Points, in no order, along strands that fork, close into loops and pass close to each other.
Points whose rows are less than 71.1 apart are linked; no others are. Some points are linked to none.
vupo: [-10  33   6  18  -2   8 -10   7   7  -7  52  -3  25 -14   5   6  -4  12
  -1   2]
nivis: [  7   9  28 -36  41  -6  21 -26   8 -31 -35  11   2   8 -14  39 -19 -17
   5 -25]
nupen: [-21   1   4 -15 -14   6 -16  17   3  -4 -28   6  -6  15   1  13   0 -36
  15   2]
nufir: [ -7  -9   1  -2  -4  -6   9 -13 -11  -1   4 -14  -7   2 -18  -8 -10  11
  14   0]
vomib: [ 11   2 -18  76  10 -29  -1  -5  -9 -14  47 -34   3  -5   8  -1  12  -8
   7  19]
bif: [ -1 -36 -39  31  -6 -17  11 -42 -18 -10 -35 -30 -10  21 -17  -8   0 -13
  19   6]
fel: [-15  21 -43  25  -2 -20   9  -5  10  -7  -3 -44  13  33   5  40   2 -13
   5  18]
Bab: [ -7  22  38   4  25   3   2  21  31 -17  25  12   0 -36   0   1  -8   4
  -3 -20]
koto: [  0  35   6  42  15 -27  -8  21   3 -33  18 -24  -2   8  22 -13  14 -40
  12   6]
movi: [-13  38 -27 -25 -15 -29 -13  -1 -13   2 -10 -10  26  38 -13   7  -4  10
  28  27]
pon: [ -5 -14 -36  38 -13  -4   2  12  11  13   1 -24   1  25  -1 -12  16 -12
  -4  27]
punin: [-17  43 -17 -22  -5 -17 -20   0  -3  -7 -10  -8  31  21  -3  34   2 -14
  17   2]
gif: [-11  21 -27  -1 -16  16 -10 -50  -6  -1 -11  22  56   0 -28  -5  -4  14
   5  -5]
zud: [ 26 -51 -25  46   1   0  -8  28  -9  29   6 -11  -7 -38  43 -10  15  20
 -22  -6]
Por: [ -7 -32 -49  12 -23  -1   1  -3   2  25 -20 -17   1  19  -1 -15  11  18
 -15   7]
Raz: [  0  -6  28 -20   1  -9 -10  29   5  -1 -24  38 -31 -27  -9 -35   7 -12
  -7  -3]
guku: [ 21  -6 -37  59  21 -38 -17  51  12  12  10 -34 -16  14  39  17  28  -4
 -26  20]
rufa: [ -3  26  14  -6  28 -22   9  42  12 -23   4 -28 -20 -10   0   8 -14   1
 -14  -3]
vadez: [-17 -29   3   1 -34  62  -1   8  13   9   0   9   0   5  15   5  16 -43
  -1   8]
Tez: [  8  -4  35 -57   3  43  33  -9  14  20   2  27   1   9 -29 -10 -15  32
 -20  11]
Peme: [ -7 -26 -26  13 -11 -20  23  -7 -13 -11 -55 -12  -9  31 -23 -40   8 -20
  16  21]
nas: [  4  11   7 -11  30 -25  47  16  -2  -1 -23 -29 -16  16 -34 -29  -9  26
 -10  12]
dup: [ 28 -59 -15  57   6  -2 -23  17  19  26   5  18 -17 -38  29  -2  28  -9
 -39 -14]
Sudef: [  9 -20  26 -48  14  22  28 -22   2 -11 -39   8 -10  24 -13  44 -29  -9
   7 -12]
deser: [ -3  -7 -16 -43 -32  13  -7 -36 -10  17 -21  33  11   5 -26  -4  -6  32
  -1 -14]
rirez: [ 18  33  35 -32  34 -32 -22  -4   1 -47 -27  30   1  -3   9   0 -14 -45
  21 -37]
nozu: [ -6 -18   8  31 -24  54   8 -13  -7  -4  34  -5   7 -14   7 -18   5 -13
   7  15]
lopi: [  3  -9 -14  20  -8 -52 -18   1 -13 -19 -36 -23 -40  29  36   7   2 -25
   0  12]
Bot: [-18   0 -21  -1 -15 -11 -18  32  23   7 -35  -2 -12  18  11  10  23 -33
  -9  13]
rine: [ 13  26  55 -14  41 -25  21  27  -2 -36   8 -14 -39   1  -1  -4 -26  -7
   4   7]
Madu: [ -9 -26  25 -39 -16   8  -6  35  -7  21  -8  29 -28 -14  -5 -34   1   9
  -7   3]
dufev: [ -3  -7  44  -9  14   4  -1  45  22 -18 -17  17 -38 -20   9 -17   6 -31
  -4  -9]
Lepa: [-11  16 -27   5  20 -44   4  29   3   7   0 -40  -7  -9   7  18  -4  42
 -21  -7]
luso: [  7  27  13 -17  28 -32  -1  -1   2 -52 -43   1  16  17 -22  -4  -9 -24
  14  -1]
rof: [  8 -45 -37  13   0   2  27  48   2  27 -13 -45  -7   8  25  -7   6  37
 -34   1]
narek: [-34  32 -35 -13 -13  -2 -18  31  19  12 -18  -3  21  31  -1  26  19 -18
   0  16]
gelu: [ -5 -15  17  21   4  40   2 -35  14 -13   2  26  13 -34  -8   9  -1 -20
   0 -40]
zosek: [ 25 -55 -46  39   0   3  14  33  -8  37  -7 -39  -2  16  44 -10  14  17
 -25  25]
sare: [ 19  -9  19 -40  -4  -4   4 -47 -19  13  -1  14 -17  12 -13  14 -26  23
  17 -13]
kiba: [ 16  10  46 -47   9  -4   3 -22 -26  13  14  25 -15  -4 -14  -1 -17  25
  19   9]
kego: [-11   1 -18  35 -11  16   7 -13  10 -12  22 -33   7  24  17  44   1 -24
  17  11]
kezer: [  9   4  10 -19   6   7  39 -15 -21  13  30 -18  -5   4 -27 -24 -24  62
  -8  18]
Robib: [ 24  35  56 -37  40   3  20 -12  -4  -7  11  29   9  -5 -16  -1 -14   5
  22   9]
pegid: [-15 -16   5 -32  -9  27   9 -13   5  -1 -34  12  -9  15   0  23  -6 -14
  15  -5]
zisim: [ -7 -41  11  32 -32  68   1 -25   0   3  18   9   2 -14  28   2  16 -33
   2  -1]
Mur: [-15  36  -8  24   2 -15 -26  18  12  -6  26 -11  11  -3  11  14  21 -23
   2   8]
gok: [  4  -4  -3  27  -4 -22  -3  -9 -20  -4  29 -28 -10   0  18   3  -2  -2
  11  13]
Mot: [ -4   6 -15  34 -25 -16 -21   8  -3  12  22 -14  -2  13  22   4  20 -16
   2  20]
givob: [ -6  17  33   1  23  -1  -9  45  23 -20  24   8  -9 -32   9  -5   4 -41
 -11 -18]
gal: [ 22  30  41 -46  50 -12   4 -23  15 -40 -31  36  11  10   3  35 -19 -38
  15 -44]
visev: [  4  -4   0 -24 -27   7 -17 -46 -32   8  17  14  -9   0  12   2 -11  18
  31  -7]
Fop: [ -2  29  24   4  10   1   8  14  -5  -1  51 -23   2 -23  -5 -10  -7  37
  -5   0]
Vateg: [ -9  -3   0  10 -27  30 -12 -27 -10  -2  19  -3   0  13  24  24  -1 -25
  33   1]
Zona: [  8  -4   6  21 -30  62 -10 -28  11  -1  25  26   3 -47   7  -4   5  21
 -36 -39]
Dedo: [  4 -27 -32  25 -24  -8  -6 -62 -21   0 -13  -4  -4  17   3   8  -4 -10
  25   0]
fota: [-14 -32 -25 -10 -24  11  22  -8  -7  12  -6 -10  -3  10 -15 -16 -20  30
 -10   7]
zegit: [ -3  26  -1 -61  -7   9 -17 -28  -9  12 -21  38  35   5 -36  19 -11  23
  13  -9]
Rig: [ -2   6 -37  24  12 -47  -6  43  13   7 -10 -30  -5   5  18   8  18  15
 -26  11]
roko: [-21   2  -4  21  -4  31 -26 -18  34   4  -8  44  32 -28  -3   3  17 -30
  -6 -36]
Nuzu: [ -7  -4   8 -63 -31  46   8 -17  -2  19  -7  39   6  14 -24   1 -20  25
  -9   5]
tudov: [-14  19 -53   3 -19 -34  -2 -18 -17  11 -11 -28  12  37  -6  17  -2  16
  13  14]
zek: [ 14   4  30 -14  -4   1  18   0 -25  10  52 -16 -11 -13   7 -17 -19  56
   0  15]
pibis: [ -8   9   4 -14  10 -17   5  32   6   9   8 -19 -10 -10  -8  21 -11  32
 -26 -11]
pefiv: [ 12  41  43 -29  36  25  38  -4  16 -12  22  10  30  -3 -35   8 -21  20
   5   8]
fofe: [ -6   5  40 -48   8  24  19  18  14  -1 -15  26   1   1 -23  12  -9   0
 -11  -2]
vib: [  2   7  18 -32  24 -13  31  18  -3  17  10  -1 -15   7 -31 -41 -13  47
 -21  23]
teku: [  8 -35 -18  18 -10  21  23  33  -9  20  22 -39   3 -13  23 -11  -2  46
 -27  12]
Zol: [  2 -39 -18  30 -14  11 -40  -3  11  30  -3  40 -11 -27  17 -13  36 -15
 -27 -21]
bis: [  6 -41  -1  38 -18  27  16  10 -11   6  28 -23  -7 -15  24  -9   3  16
  -4   7]
Dagaz: [-10 -39  -8 -11 -20   6  11  44  -5  20 -14   0 -22  -6 -10 -56   9  12
 -20  16]
bok: [-11 -20 -42  -2 -19 -30   5   0  -8  13 -43 -12 -20  21  -6 -34  10  -1
  -3   6]
mifep: [-10  17  28   3  15  33   4 -12  17 -12  23  23  26 -39 -18  -3  -8   8
 -12 -31]
Dov: [ 20 -22 -38  76  -1  -6 -19  -7  -6  14  34 -25  10   4  13  -8  31   5
 -14  25]
famos: [  8  26   8  -5  11 -18 -26  -9  -6 -29 -24  20  13  -3  14   1  10 -57
  35 -22]
veke: [ -6   5  11 -11 -11   6 -19 -14 -10 -11   0  13   7   7   9  13   6 -46
  37  -5]
fak: [-10 -13 -16  17 -30  31 -38  -5  27  19  -8  49  16 -20   0 -11  30 -17
 -20 -13]
ruref: [  7  41  22 -20  13 -19 -22 -15 -14  -1  17  31  11 -26 -17 -21  -1  12
  19 -13]
puda: [ 13  45  44 -17  37 -19  24   9  -5 -33  18  -6   0   8  -8   3 -17  -8
  22  14]
lamu: [-21  17  11 -34   8  21   1   8  27   3 -26  23  37  -3 -32   9  -1  -6
  -9 -15]
zuf: [  5 -20 -27   9 -42  17 -12 -75 -31   6  12   4   5   6  13   4 -12  10
  21  -5]
kemor: [  2  34  25  19  26 -21   9  17 -10 -34  38 -20  -5 -12   3 -15 -14 -22
  26  14]
Nad: [ 11   1   7 -19  30 -67 -13 -24 -10  -5 -23  14 -27 -19 -11   7 -15  19
   2 -25]
peze: [ -2  22  18 -48  -1  10 -19 -11   6   9 -13  48  22 -19 -20  13  -1   8
  -1 -31]
sas: [ 33 -44 -42  70  -3   8  -8  19  -3  29  23 -26   1  -3  34 -10  28  17
 -32  15]

A fork is a point with three links, a tip a point with one. Leave the first point through the second and follow the links. Name the first fork or tip that comes.
zud / dup -> Dagaz
Robib / kiba -> Por
dufev / givob -> sas
bok / Peme -> Robib
Bot / narek -> veke

A piece is two or more points that can be reached from each other along the links. Count, over all rows, the pieces, the separate loops (a circle has one, a figure eight two, a Y none), the forks (points with three links) and the tips (points with one).
pieces -> 3
loops -> 5
forks -> 9
tips -> 5
